A landscape with many valleys, sampled at points; each row gives a point and its height.
From any point a ball rolls to the lowest of the 2 points nearest to it. It stops when none of these is lower. Distance is the straight distance between rows; heights are no part of it.
J690 height 1.94: [ -1.5 -12.8  -0.7  36.3  22.6 -39.9  14.9  11.4 -10.1  28.1   2.2  -2.7
  26.2  -5.3 -15.7  44.9   1.0 -48.0  -5.6  28.8 -12.1]
J691 height 2.90: [-14.0   5.4  29.1  22.7  27.3  40.6  34.9   2.0  -0.1  32.6 -45.6  37.7
  20.8  -6.0 -24.2  -7.1  -2.6   8.1  -8.1   0.2  24.7]
J568 height 5.49: [-18.8  31.5  10.8  -2.2  10.9 -26.7  -8.4  20.3  -2.9 -13.5 -26.9 -11.7
 -10.0  -5.8  18.0  20.8 -28.4   1.2   2.1  18.0   9.2]
J711 height 4.84: [ 45.9   5.4  -0.4   2.8 -26.1  -3.1 -28.9 -30.7  -3.3   5.4  11.9 -59.5
  15.3  -7.5  -9.5  19.1 -17.3  -9.0 -16.0  17.3  -1.0]
J535 height 1.23: [ 13.7   0.2  19.6   6.3   0.0  23.0 -12.3   5.7 -29.6   7.1 -10.8  -1.5
  -2.0 -25.1  43.2 -48.8  32.8  63.5  -5.5 -20.8   1.9]
J666 height 4.05: [-11.6  12.8  -7.7  31.6 -17.6 -23.4  30.4   4.3  -9.8 -14.9 -34.2   3.2
 -28.2  10.9   2.1   3.6 -36.1 -11.9  31.3  18.5 -17.8]
J71 height 4.90: [  5.8 -37.9  -6.6 -30.3 -16.7  63.7 -31.2 -17.4  -1.0  24.4  -6.7 -33.1
  14.1 -36.0  41.9 -37.9  31.6  58.0 -36.6  10.2  -1.5]
J790 height 5.17: [ 21.6   4.3  15.1  22.8  -9.4 -33.7  -8.8 -11.7  51.5 -31.3  10.8  26.6
 -66.3  22.3  33.9  27.8 -31.5 -14.7   0.6 -24.4 -22.9]
J903 height 3.50: [  1.6  14.0 -20.3  -8.6 -16.2 -14.5 -35.6 -42.8  -1.9 -43.0  16.7  -9.5
  36.8  19.1 -26.6  14.3  18.5   9.8  23.3  -5.9  -2.8]
J22 height 6.11: [ 31.7  -7.8 -32.7   5.7 -10.6 -32.1  -7.9 -14.3  -3.1  17.2  43.1 -29.6
   8.7 -12.7 -31.9  13.8  -5.2 -49.3  -4.8  -3.8  -2.1]
J502 height 2.65: [  9.6  24.6   2.7  10.2   5.3   1.1  27.7  14.2  -3.5  53.5   9.7  12.3
  15.9 -30.8  18.0   5.4 -36.2  -2.5 -32.8   5.4   6.6]
J95 height 4.00: [  5.1 -30.2 -34.4 -22.4 -28.2  24.8 -20.5   8.4  -7.6  -9.4  23.2  -8.9
 -12.4 -18.1  24.7 -42.6  47.5  69.7   5.2 -24.5   5.4]
J28 height 4.34: [-10.6 -14.1  -0.8 -53.3 -34.0   8.0   1.6 -26.7 -23.5 -39.2 -10.2  29.5
  -0.8  27.2  20.9 -27.3  37.6  52.5  20.4 -38.5  -1.3]
J587 height 2.98: [ 11.2  28.1  19.9  24.9  -9.2   8.1  20.8  17.7  -6.9  32.6   7.0   1.6
  -9.0 -25.7  22.1 -21.2 -28.6  30.6 -23.0  -8.6   9.7]
J270 height 1.44: [ 11.8   5.3 -12.6  28.7  21.9 -35.4  -2.1  19.4  -9.4   9.2  22.2 -12.0
  25.7   2.7 -11.1  22.7 -11.7 -36.3  10.6  19.8 -42.4]
J187 height 3.23: [ 20.8 -14.8 -22.3 -14.6  -7.3  31.5  15.7 -24.7   2.3  17.3 -11.2   6.3
 -25.0 -30.3   4.6 -55.0  25.0  39.6  -2.6 -22.5  37.0]
J41 height 0.81: [-18.0  11.2 -10.7  -9.3  -8.2   1.4 -21.9 -10.3 -37.0 -18.8 -19.4  43.6
 -18.9 -18.6  -2.1 -14.5  20.2  13.9  26.3   5.8  29.5]
J827 height 4.98: [  1.6  12.0  13.3  20.8   2.5 -41.6  -2.8  -7.9   2.7 -26.9  11.0  52.8
 -60.9  26.3  21.2  28.3 -19.2 -31.2  17.3 -16.4 -22.7]
J717 height 6.73: [ -6.7  -0.6 -10.1  15.0  45.7 -48.3  13.0  39.3  16.7 -16.6  30.9  42.9
 -33.4  15.8  -7.2  56.6 -14.4 -41.4  19.1  11.5   1.1]
J485 height 3.14: [ -7.6  -9.3  18.1  11.9  34.4  30.5  15.0  15.5 -11.2  43.1 -25.8  18.0
  13.7 -18.8 -41.1 -13.2  15.1 -15.0 -10.7   6.1   3.7]
J615 height 4.97: [-20.8 -23.3   0.2   0.5  37.7 -44.4  12.0  -0.2  12.9 -13.6 -10.3 -16.5
   8.2  35.8 -18.8  51.1 -10.1 -65.1  -6.7  13.1 -18.1]
J282 height 2.10: [ 19.3   4.9   9.9   1.0 -10.7  -9.0 -18.9 -15.1 -27.4   7.1 -11.1  -5.3
  17.0 -31.7  40.1 -21.3   7.7  28.5 -12.5  -6.3 -13.7]
J46 height 4.30: [-12.0  12.7  -2.3  -3.1  -6.4  -9.2  50.7   0.9  10.5  -6.6 -32.8  14.2
 -34.7  11.3   1.0  -2.0 -39.4   1.8  12.8   3.4  25.3]
J308 height 0.58: [  7.7   8.9 -11.1   4.6   0.9 -27.3   8.1  14.1 -15.0   8.1  -3.7  -7.2
  35.8  -4.7 -11.4  13.3   4.6   1.9   0.8   2.8 -31.7]
J621 height 2.79: [  9.5 -11.5 -35.8 -31.7 -20.7   1.6 -49.5 -50.1  -0.3 -23.4  18.1 -32.8
  45.7  12.1  -2.9  -5.1  18.5  21.1  16.1   3.0 -18.2]
J25 height 4.81: [ -5.6  14.7  29.3   5.6   9.9 -15.1  16.3  12.5 -13.3 -20.2  -0.3  45.4
 -50.7  20.1   0.0   0.9 -23.4 -26.1  13.7 -21.4  -5.0]
J824 height 6.59: [-26.8 -30.4  14.3  18.8  44.3  -8.6  27.6  11.0 -18.2   8.0   2.5  36.6
  -1.0  14.5 -25.7  32.3   9.2 -40.0  13.0  19.9  33.0]
J614 height 2.88: [-43.3 -22.6   1.5   6.5 -18.5  35.6  11.3  18.8 -21.4  35.5   9.3  19.4
  50.9   1.2 -24.1  -6.2  18.0 -10.2   7.2  25.9  26.0]
J181 height 2.61: [ 19.9  20.5  -6.8 -30.1  20.6 -12.6  -5.3  10.6  16.3 -10.4  36.9 -17.7
   9.5   3.0 -25.4   8.1  -1.2  -6.1  -2.4 -11.5  33.8]
J595 height 4.56: [-30.6 -40.4 -49.1 -39.9 -16.1  47.1 -17.4 -11.2   2.3  -9.6  -6.8   8.7
 -29.4  10.8  61.4 -21.2  54.7  66.9  17.2  -1.1 -28.6]
J51 height 5.33: [-31.6   9.6   7.4  -0.4   6.0 -17.1  -5.7  28.4  -3.1  -3.4  -0.9 -25.6
   4.0   6.8   0.1  32.6 -23.6 -34.0  -0.3  36.3   8.1]
J531 height 2.07: [ -1.3 -21.4 -42.5 -35.4   0.6   0.3 -35.9 -55.6  -3.5  -1.3  -8.1 -23.1
  22.9   1.6  10.5 -35.6  20.9  16.3  15.9   6.2 -31.0]
J539 height 5.20: [ 15.7   4.9  10.6   1.9  16.2   7.7   0.4  24.0  34.3  11.3  -4.5 -34.6
 -18.9 -16.1 -25.8  45.8 -17.6 -37.2 -21.1  13.4  21.6]
J390 height 6.19: [ 46.4  27.0  21.5  14.6   5.4 -15.5   4.1  15.2  46.5   2.9  34.3 -19.2
 -12.2  17.9  34.9  20.2 -37.1  10.7  -5.4  -2.1 -11.1]
J77 height 1.60: [-12.0  18.4  -9.1  15.1  -5.1  -4.3  -6.4  24.5 -13.4  20.1  -8.4   4.7
 -25.9 -44.6  -7.5   3.8 -12.5 -22.9 -21.5  -0.6  25.2]
J688 height 0.59: [  8.9   8.1  26.3 -31.9  -0.8  -8.1   5.7  -5.1   6.3 -21.6  -9.6  21.1
  12.8   3.1 -25.8   3.6  28.6   3.0  -2.9 -22.8  20.4]
J575 height 5.84: [ 39.1  15.3  31.9  17.8  -8.5   0.7 -10.4  18.1   0.2  29.7  21.7 -10.2
   1.6 -36.2  -5.0  25.8  -2.2 -16.0 -39.2 -14.9  -9.5]
J661 height 3.68: [-19.1 -33.7 -21.7  -8.4  18.1  19.6   0.3  12.4 -34.0  17.8   3.7  43.9
  20.7  -8.5 -34.8 -15.5  55.3 -24.6  30.3  16.0  12.8]
J116 height 2.32: [ 16.8   0.6   6.0 -18.2 -32.9  18.6 -25.4   1.5 -17.6  17.4  10.6  -3.8
  45.2 -30.5  13.2  -4.3  31.4  26.6 -13.3  -3.8 -16.1]
J543 height 1.54: [ 20.1   6.9 -15.3 -18.8  -5.1   3.8  -1.9  11.5 -15.9  19.9   3.0  -1.8
  52.0 -28.2 -25.2  12.6  20.7  18.0  -5.9  -1.6   4.8]
J556 height 3.98: [ -8.2   2.5  10.7  14.4  33.1  35.8   1.4  -4.0 -11.6  25.5   0.2  61.0
  -4.7 -18.5 -35.0 -23.0  18.8  11.8   8.5 -15.1  57.1]
J388 height 3.79: [-13.8   1.1   0.7  44.8 -22.8 -23.1  18.3   2.1   9.8 -33.8 -23.7 -11.6
 -51.6  29.2  27.3  -3.2 -37.5   3.9  18.8   0.3 -55.6]
J920 height 3.46: [ 19.9 -18.1 -18.6 -22.9  -7.6  -4.4 -33.6  -9.6 -15.1 -26.4  11.0 -28.1
  -3.0 -32.6  38.4 -28.1  47.1  64.8 -13.9 -40.2  -5.1]
J787 height 6.06: [ 31.1  18.5  20.1   3.6  10.0 -24.4  31.6  -6.2  35.8  -7.0   4.3 -26.6
 -32.2  19.4  47.8  -4.0 -40.6  20.7 -24.1 -21.1  -8.0]
J545 height 4.09: [  7.5  -6.8  12.7 -19.7 -46.6  20.9  -7.1 -30.8  -0.9 -11.2 -15.8 -39.8
  19.2  -1.1  -3.2  -1.3  17.4   9.9  -9.1   2.6  18.3]
J221 height 3.41: [ -6.9 -30.6 -10.9  24.5  29.4  17.2  24.8  22.8 -14.9  38.8  16.1  21.7
  19.6  -4.9 -49.6  -9.8  40.5 -31.9   0.2  12.3  18.5]
J206 height 2.30: [  6.6   0.2  11.0  30.8  23.7 -12.0  16.2  17.5 -14.2  42.8  10.1  26.4
  29.0 -17.8  -1.6  23.3 -22.5 -27.7 -14.9  30.8   8.7]
J473 height 5.94: [ 43.8  18.3   9.3  10.1  22.6 -16.1  14.1 -16.1  14.9  -1.7 -15.7 -34.1
 -28.8  -7.5  30.3  -8.2  -6.4  19.0 -12.0  -7.2 -22.9]
J208 height 4.29: [ -3.4 -15.4   3.2   4.8  19.4 -15.3   9.9 -12.1 -44.8 -20.0  -6.5  32.9
   9.5  28.9 -33.5 -15.3  19.6 -36.6  53.5   2.6 -28.8]
J467 height 6.65: [-26.1 -11.0  -5.1   2.7  54.1 -31.8  22.2  30.8 -21.8   8.2   4.8  36.7
 -25.3   9.5 -15.1  22.9 -15.3 -56.0  12.5  16.7  12.3]
J496 height 3.75: [ 14.4  21.1  16.3  -3.6   9.8  -8.7 -33.6  19.0   5.9 -32.8  21.2 -56.5
   8.5   3.6  -2.9 -21.0  14.0  11.1  -6.5  -7.6 -18.4]
J266 height 4.33: [-12.7 -17.7 -53.7 -34.2 -24.5  59.5 -10.5   2.9   8.5  11.4   1.9  13.4
  -9.4 -10.3  25.7 -27.6  54.9  67.8   5.8  -6.1  -5.9]
J115 height 2.14: [-23.7  -0.3   4.2  -1.0  11.6  50.9   9.4  26.8 -10.0  33.6 -17.8  38.6
  25.1 -29.7 -13.4 -29.1  22.2  50.9  -7.7 -14.5   8.3]
J348 height 3.39: [-12.0   2.9  24.9  24.3  -6.8 -30.4  -6.4 -10.0  16.9 -15.6   1.0 -26.5
 -10.0  42.0  29.0  -9.9 -28.5 -26.9 -16.5  -9.8 -55.7]
J174 height 1.56: [ 16.3  10.0 -20.6 -16.3  10.5 -21.8 -26.9   0.2  10.2 -26.1  12.3 -70.1
  31.9  -0.6 -29.8  35.3 -13.3  -8.4 -21.8   3.8 -46.8]
J372 height 3.64: [  1.1  10.3  22.0   5.9 -34.6  31.3   2.2  11.9  -0.4  11.6  -1.4 -24.2
  17.9  -5.5 -24.9  -0.6   4.8   0.9 -14.7  -0.9  27.4]
J649 height 6.42: [ 10.1 -22.1  10.2  15.2  13.6 -23.1  19.5  13.7  40.8  20.3  26.3  16.6
   2.2  18.1   8.1  67.8 -27.3 -44.3 -15.5  22.7  20.0]
J81 height 5.58: [ 15.1   9.2  17.0  30.6 -16.0 -19.1  -5.7  50.2  52.8  -8.1   9.2  10.3
 -33.4 -15.4  12.9  46.0 -17.0 -13.6  -9.7  -5.4 -37.6]
J468 height 6.76: [-29.4   7.8  25.2   7.2  28.0  -3.9  22.4  33.9 -15.3 -14.1 -44.5  18.5
   9.9  30.1 -17.6  24.7  -8.0 -17.5  24.5  25.2  -0.6]
J933 height 5.96: [ 33.2  -5.1   4.0  14.8  -8.5  -4.0  18.5  18.8  11.7  34.0  34.2 -12.6
  10.2 -12.4 -26.6  10.1   1.9 -35.3 -18.3 -16.6   4.0]
J153 height 2.29: [ 14.4   5.4 -24.7   2.8  17.2 -27.9 -19.9 -18.3  20.3 -21.1  22.7 -49.1
   8.5  14.8 -19.1  10.6 -30.5 -22.5  -6.0   8.4 -32.9]
J406 height 2.43: [-28.2 -24.8 -27.7 -12.6 -22.0  49.6  -5.1 -15.4 -13.2  41.8  -5.1  26.7
  42.5 -10.8  -3.4 -10.0  25.3   9.3  12.7  37.4  19.7]
J440 height 3.29: [-23.0  -1.0  20.1  18.4 -44.9  47.6  12.6  13.2  -8.5  29.2   3.5  10.4
  35.1   4.4 -23.2 -18.5   3.8  10.4   2.8   4.3  32.0]
J469 height 4.08: [  1.6  18.0   0.5   9.6 -20.4 -29.4 -48.4 -50.5  -5.9 -57.2   3.9 -13.5
  23.6  12.4   2.4  15.6 -13.1  15.3  -5.4 -20.0 -25.0]
J269 height 6.51: [  1.7 -14.6   4.2  -0.1  11.2  44.0  -5.4  -1.2  -5.0  47.6  26.6  12.6
  38.2 -20.7 -34.5  -9.0  21.0 -15.0 -19.9   1.9  56.4]
J359 height 4.54: [ -6.5  17.4  13.3 -11.4 -13.1   8.1  36.4   3.5  -2.3 -15.7 -33.3  13.8
  -9.1  -2.1   7.7  -5.6 -16.4  37.5  -8.0  -8.7  33.1]
J457 height 1.33: [ -1.9 -16.3 -24.1 -41.6  -3.7   5.8  -1.6 -32.4 -15.8  22.2 -29.5   5.0
  28.2 -12.1  13.0 -27.2  21.6   8.8   9.5  15.5 -11.2]
J69 height 3.80: [ 19.4  17.8   4.1  25.0  26.3  24.4  10.4   2.9  12.2  19.2   8.3  28.6
 -12.5 -10.0 -45.3  -8.0   8.1  -9.3   6.1  -3.9  59.6]
J992 height 5.13: [  7.4 -24.2   5.4 -14.7 -25.3  34.5 -36.4 -18.1 -14.1  -6.8 -21.6 -48.0
  -0.5 -33.1  52.3 -13.1  30.1  68.0 -28.6  -1.5  18.1]
J780 height 7.09: [ 10.5  -5.5  -1.0  48.9  -2.0 -21.0  -2.3  15.2  36.3   9.5  24.7 -28.8
   0.7  17.5  -3.2  65.5 -31.6 -52.7   8.2  44.0 -27.6]
J553 height 5.64: [  9.3  38.9  -4.2   5.3 -10.7  -9.1  10.7  40.7  12.1   6.3 -10.8 -19.4
  -1.1 -22.5   8.1  34.6 -46.4  14.6 -13.9  24.0  10.8]
J916 height 1.68: [ -3.2  11.5 -21.9   4.5   3.0  43.7  -6.4  24.4 -17.5  17.0  -9.2   9.5
  -0.8 -46.3 -16.3 -34.7  31.6  49.9  10.1  -5.9  11.3]
J746 height 1.89: [-34.2 -14.0 -32.6 -43.2  -7.7  21.2   6.1   8.5 -20.0  15.1  -3.4 -12.3
  -3.6 -16.6  22.3 -60.6   9.8  33.2  -0.2   7.0   9.3]
J768 height 3.20: [ 18.2  15.1   4.9 -15.8  30.0 -16.8 -20.9   1.0  22.1 -25.8   9.1 -33.8
 -11.3   6.3 -14.7 -14.1  19.3 -13.2  -2.1 -10.7   9.4]
J367 height 6.90: [  7.2  23.3  20.2  49.2  -3.8  -1.1  31.0  26.9  17.1   6.9  -3.9  29.1
 -28.5  17.3 -15.9  30.1 -10.5  -7.5  19.1  14.9  14.4]
J397 height 2.87: [ -7.5 -32.6 -19.5 -14.9  -5.7  61.2  20.5 -31.7  -9.5  39.4 -24.6  47.5
  -1.8 -23.9  -5.7 -52.3  12.9  39.5  -5.4 -31.0  27.8]
J26 height 6.84: [-14.7  25.8  41.8  34.6  20.9   9.9  11.0  30.7   0.8   3.9 -20.5  28.3
  -0.8   9.3  -8.4  23.3 -13.0 -16.7   0.1  21.9  32.3]
J741 height 3.44: [  0.1 -12.1  17.9 -11.7   1.8 -18.6   0.4 -17.2 -17.6 -43.1 -23.7 -10.8
 -12.9  13.4  15.7 -42.9  23.8  34.0   0.5 -50.9 -40.7]
J572 height 6.39: [ 13.7 -22.8  -5.6 -22.2   0.4  32.2 -16.4 -17.1   4.7  29.3  22.9 -16.8
  14.0 -12.2 -27.2 -22.1  29.6 -18.3 -10.8   5.0  32.4]
J817 height 5.29: [ -8.3   4.4 -10.5  -1.2 -21.6 -40.8   8.3 -26.0 -24.1 -16.1  11.1  36.8
  -8.3  25.3  -7.0  29.7 -24.3 -25.4  23.7   6.2  23.6]
J124 height 2.41: [  9.9   6.9 -16.1 -28.0   9.9 -16.1 -20.5  -0.3  -2.4 -16.8  -1.8 -60.8
  41.3  -8.0   1.3  -3.0  -9.5  30.6 -13.5  -3.5 -57.9]
J848 height 5.05: [ 34.7   8.8  12.4   1.3 -12.2  -3.4 -19.7  -2.1  26.2   2.7  16.1 -46.5
   1.1  -5.7 -20.1  55.5 -19.8 -39.0 -20.9  20.0   4.8]
J500 height 1.91: [-18.0   9.0 -20.9 -15.9  10.5 -13.0  -4.1   9.9  -5.9 -24.1 -10.4 -57.7
   4.0   5.5  21.8 -32.8 -17.4  20.1   3.8  -1.4 -44.4]
J143 height 4.52: [-20.2 -27.8 -39.2 -14.2 -22.2  77.7   3.8  -1.4  14.3  41.0  -3.8  14.0
   8.3 -27.5  -0.1 -39.6  38.7  54.5  -4.5   0.3  -4.0]
J21 height 2.53: [-16.9   9.1  29.7 -14.3  14.9  34.7  14.8   4.3  -3.8  12.1 -36.7  44.4
  31.2  -2.3  -5.2 -20.6  20.8  37.0  -1.1  -4.3  24.3]
J54 height 6.60: [-24.1 -31.7  -3.6   9.7  21.9  83.8 -16.7  -6.2   2.4  46.6  25.7  28.6
  49.2 -26.9 -57.0   0.3  19.5  11.0  -4.1   7.4  52.2]
J922 height 6.50: [ -1.0 -28.1  15.9  23.9  24.6 -15.5  27.2   5.6  10.7  19.6  29.4   6.4
   6.8  21.3 -20.6  46.2  -7.5 -51.5  -4.5  25.0  46.7]
J166 height 4.28: [ 11.5   6.2  21.8  -4.7   5.4  -1.3   5.5 -33.7 -32.8 -41.5  -7.0  10.3
 -15.1  46.0  14.2 -36.1   3.7   9.5  46.4  -7.7 -23.5]
J977 height 4.53: [ 24.6   3.7  24.5  -1.8 -26.3  -0.2 -23.2 -39.0   7.0 -22.3  12.9 -48.9
  15.1  24.1   2.8   7.4  -3.5   0.2  -6.9  -2.2   6.4]
J186 height 4.55: [  2.4  22.3   3.6  -2.3 -22.5 -39.9  -5.3  -6.8   8.4 -38.3   8.4 -26.8
  -1.5  10.1   2.9  19.9 -22.4  12.4 -12.1 -26.0 -19.3]
J637 height 4.74: [ -9.9 -17.9 -14.5   5.6  18.2 -44.3  -8.3 -36.9  -6.0 -21.1   7.6  -9.5
  13.4  33.2 -32.5  23.2  -4.2 -57.7  19.6  12.6 -12.1]
J154 height 3.90: [ -5.6 -14.7  19.2 -30.8 -18.4  -8.6  15.9 -31.9 -29.1 -47.4 -26.5  17.3
  -7.7  36.0  13.4 -37.1   9.2  25.0  23.1 -33.7 -24.5]
J947 height 2.76: [-17.3   7.8  30.8 -27.2   2.1 -27.4 -24.8   6.1 -16.5 -43.8 -20.8   3.5
   6.9  13.7   0.1 -15.5  14.5   4.5  -5.8 -38.3 -27.3]
J693 height 4.57: [  5.9  11.1  43.6   8.4  10.2  -8.6  14.7 -21.1 -21.7 -18.4 -14.3  16.5
 -32.3  32.4  23.9 -28.4  -1.6  -6.1  16.1 -16.3  -0.2]
J204 height 5.40: [ -2.5  -0.4   6.8  32.9 -30.9 -17.8 -20.5  25.4  67.8 -39.6  21.4   6.4
 -59.6   3.8  32.2  44.4 -41.3  -3.2  -1.9  -6.3 -31.6]
J370 height 5.83: [ 33.2  12.9  34.6  30.0  22.8  -9.2  18.0   4.9  13.2  17.8 -22.8  -4.0
 -11.8  -7.6   5.8 -10.5  -3.8 -17.7 -12.9  -3.2 -27.5]
J727 height 2.49: [-38.9 -21.7 -19.3 -26.4  -4.7  47.2   8.1 -13.3 -15.1  39.1  -8.6  19.7
   0.5 -18.2  12.7 -51.5  -3.8  18.4 -17.3  -8.8  24.2]
J970 height 2.94: [ -1.9  11.0 -12.9  28.7  13.4 -38.0 -21.2  -5.2  48.3 -31.5  26.6 -23.7
   0.9  35.1   0.7  38.4 -49.1 -34.5  -6.0   6.0 -55.4]
J67 height 4.70: [  0.4 -27.2  -2.8 -14.9 -14.7  68.9   1.6 -17.0   3.4  29.2 -32.3  -8.2
  12.2 -27.0   7.8 -31.8  33.4  53.9 -21.1   9.3   0.2]
J593 height 4.25: [-19.2 -25.4 -25.9 -52.6 -45.9  30.9   0.3 -43.0  -1.7  -8.5  -7.0  40.2
   4.9   6.2  20.4 -15.5  35.5  48.6  16.7 -10.6  16.1]
J853 height 6.25: [ 15.6 -13.7 -28.9 -29.9  -1.2  -5.8 -13.8 -15.8   2.3  19.8   9.8 -31.4
   9.3 -31.0 -26.2   6.7  14.9 -32.0 -14.8   4.7  12.8]
J975 height 3.99: [-13.7 -16.9 -18.3 -12.3  18.2   8.4 -10.4   4.2 -39.7   1.8 -15.0  35.3
  10.4   1.8 -21.2 -37.8  44.6 -18.4  38.8   3.4 -36.7]
J735 height 1.82: [  2.6  16.6  16.9 -26.4   9.6  -3.4   3.0   8.8   9.4   9.3  15.4  20.2
  24.6   3.1 -15.5  21.5  -7.1  -8.1 -24.4 -21.6  46.3]
J298 height 2.67: [  1.5   2.2 -20.2  -9.2  -9.6 -31.6  -8.5 -14.5 -24.5 -15.7  -1.9  -1.6
 -29.3 -21.4   8.9 -31.8  -2.1   6.6  -7.7 -37.6 -12.7]
J216 height 1.65: [-23.2   4.3   1.5 -14.8 -18.8  34.2  10.0 -15.8 -35.6 -19.5 -21.6  52.4
 -24.0  -4.4  23.7 -33.8  15.0  45.1  23.8  -5.4  28.7]
J733 height 5.72: [ 41.0  16.5  35.4  33.1   9.4  -0.4   9.3  41.4  43.2  15.3   5.8   2.5
 -18.4 -12.3  -5.8  25.2   0.3 -14.4 -31.6 -17.6 -17.8]
J43 height 6.68: [-37.1 -13.9  23.6  -5.9  30.4 -21.3  21.2  22.6 -21.9 -17.1  -4.2  14.2
  29.9  41.3 -21.0  32.4   6.0 -34.5  13.6  27.6   7.7]
J895 height 2.77: [ 18.5   9.1  -4.0 -16.1   0.3 -25.1 -33.7  -5.3 -18.3 -13.8   9.2 -30.0
   6.4 -26.0  48.7  -7.3   4.6  39.3 -27.9 -31.7  -7.2]
J919 height 0.86: [-12.1   4.4 -48.7 -28.8  -2.5   3.0 -11.3   9.9 -17.0  -7.0   4.2 -52.1
   6.5 -14.5  27.1 -44.9  -2.8  43.5  15.1  12.3 -10.8]
J828 height 3.21: [  6.4   2.5 -20.3 -27.0 -23.4 -11.4   2.5 -10.2 -14.7 -17.7  11.0   9.1
  -8.4 -16.3   8.2 -21.5  15.1  25.7  -2.4 -39.8  23.4]
J819 height 2.83: [ -7.6  -2.5   4.7   2.5 -11.5 -29.8 -11.4 -22.7  -8.2 -14.9   6.8 -36.0
 -15.5  23.2  24.8 -33.6 -20.1 -27.4  -1.2  -5.0 -17.2]
J590 height 2.01: [-17.4  18.1  32.9   4.3   8.3  30.1  -1.7   6.7 -36.9  -5.5 -35.0  33.2
   4.0  -4.1  25.1 -40.7  17.3  54.6   1.5  -5.8  10.8]
J679 height 4.88: [-10.7  19.5  -2.4   5.6 -22.3 -28.7  14.5   9.0  22.5 -21.3  14.7  -1.3
 -21.9  29.7   6.7  30.9 -37.5 -19.3   1.7 -10.5  -5.8]
J648 height 6.95: [  0.2  26.0   0.1  35.9   4.9   3.4  26.8  43.7  40.4   9.7   0.2 -10.7
 -47.3   3.2  -9.5  17.9 -36.2 -16.8  13.4  23.0  -2.2]
J245 height 3.45: [-15.6  -8.3   1.3  33.8  -8.6 -33.5  -3.5 -17.3  34.5 -36.3  -4.5  -5.3
 -30.8  36.8  24.9  16.4 -43.5 -33.1   8.0   0.1 -61.3]
J674 height 1.01: [ -6.8  23.5  -8.4   9.8 -11.6  14.9 -15.4  29.3 -19.1   4.1 -18.0 -13.5
 -18.6 -50.0 -10.6 -30.8   5.8  14.2 -17.7  -7.4  24.6]
J702 height 7.02: [ -1.1   4.3 -15.6  28.7   5.3  -8.3   9.6  38.7  57.1  -2.7  18.9 -15.1
 -32.3  21.9   1.1  47.9 -37.3 -34.3  25.1  48.2 -13.8]
J724 height 1.84: [ 10.1   4.6   8.1 -40.5  17.9 -16.4 -26.7  -2.3 -10.5 -30.6  -8.2  35.8
  24.8   0.1  -3.3 -13.0  36.2  18.3   4.5 -31.4 -10.9]
J497 height 2.13: [ -1.8  16.1 -16.9   6.2  -4.0 -33.4 -10.8  -4.7  -7.7  -9.6  -4.0   8.5
 -45.4 -27.8   0.0  -0.5 -10.0 -24.2   0.8  -7.6   3.0]
J806 height 1.95: [-19.2 -22.4 -37.7 -29.0 -22.5  38.7 -17.9 -27.4  -5.1  34.5 -12.1  13.9
  27.4   0.6  30.5 -21.5  38.8  18.5  22.9  33.6 -22.0]
J788 height 2.12: [ -6.1  -2.7  -1.0 -21.4 -11.0 -16.5   1.4 -29.1 -12.9  10.4 -12.6  -1.5
   8.2  11.4   6.5 -25.0  -7.8 -25.0   0.9   9.6  -1.5]
J375 height 3.55: [ 10.4  12.0  -4.2   0.8  14.5  21.0  20.7 -13.0   3.2   8.5 -11.8   9.3
 -38.5 -14.2 -14.9 -36.7   1.4   3.4  -4.5 -19.1  48.0]
J662 height 7.16: [-23.5 -24.6  -6.2  42.2  24.4 -29.0   7.0  35.8  36.4 -13.4  43.3  -2.9
   2.9  29.8  -4.3  70.8 -22.6 -48.4   0.1  33.3 -44.1]
J873 height 3.28: [ 28.7  19.5  30.6  34.5 -18.5  30.9  17.4   9.1  14.3  27.3   4.2 -18.5
 -13.1 -11.4  -3.7  -7.6 -15.6  12.3 -25.0  -2.9  26.5]
J439 height 5.36: [  9.6   6.8  11.0 -12.7   9.4  -1.9  24.0   6.6  36.6  16.9 -11.0 -30.6
 -13.4  16.1  -4.6  15.5 -27.4 -34.3 -17.2   6.5  -1.3]
J682 height 6.30: [ 31.3  19.3  12.1  21.9  -1.3 -13.2  17.5  16.8  31.9  19.2  42.6  -8.4
  -3.2  11.1  14.8  38.1 -37.1 -22.1   1.2  14.9  13.5]
J609 height 3.78: [-13.2  -1.0 -13.5 -41.9 -27.5  23.5  -6.9  -7.0  -4.1  -7.3  20.0  22.9
   9.0  -1.7   8.5 -26.2  20.5  31.0  13.0 -15.7  42.8]
J758 height 4.51: [ -8.1 -21.3   5.1  21.4  29.4 -28.8   0.7 -21.6 -37.3 -20.1  -3.6  12.2
 -12.8  42.4 -18.7  11.2  -0.9 -57.1  36.8  18.1 -24.8]
J487 height 5.15: [-26.0   1.4  -2.3   7.9  10.7 -30.1  -4.7   2.7  13.8 -23.3 -27.5 -17.1
  11.2  22.2  -1.1  52.6 -34.1 -36.9   4.2  23.0 -29.1]
J669 height 5.11: [-10.4   5.4  -0.3   7.4  -5.2 -32.6  20.8 -15.2  12.3 -11.5  13.4  21.1
 -17.1  39.8   2.0  44.2 -45.9 -45.2  17.6  21.5  11.5]

Call two points neighbours if one is among the 2 nearest of the other. Go from one point of each pair to the other, from neighbour to neighbour, staying as low as possible. Name the highest point that can't be avoided.
J919 and J174 | J124
J457 and J282 | J372
J535 and J308 | J116
J282 and J674 | J21
J457 and J174 | J245
J535 and J41 | J590

For each start below, name every point that the ball comes to, in order.
J46 | J666 > J388 > J245 > J348 > J819 > J788 > J457
J81 | J204 > J790 > J827 > J25 > J693 > J166 > J154 > J741 > J947 > J724 > J688
J669 | J679 > J186 > J469 > J903 > J621 > J531 > J457
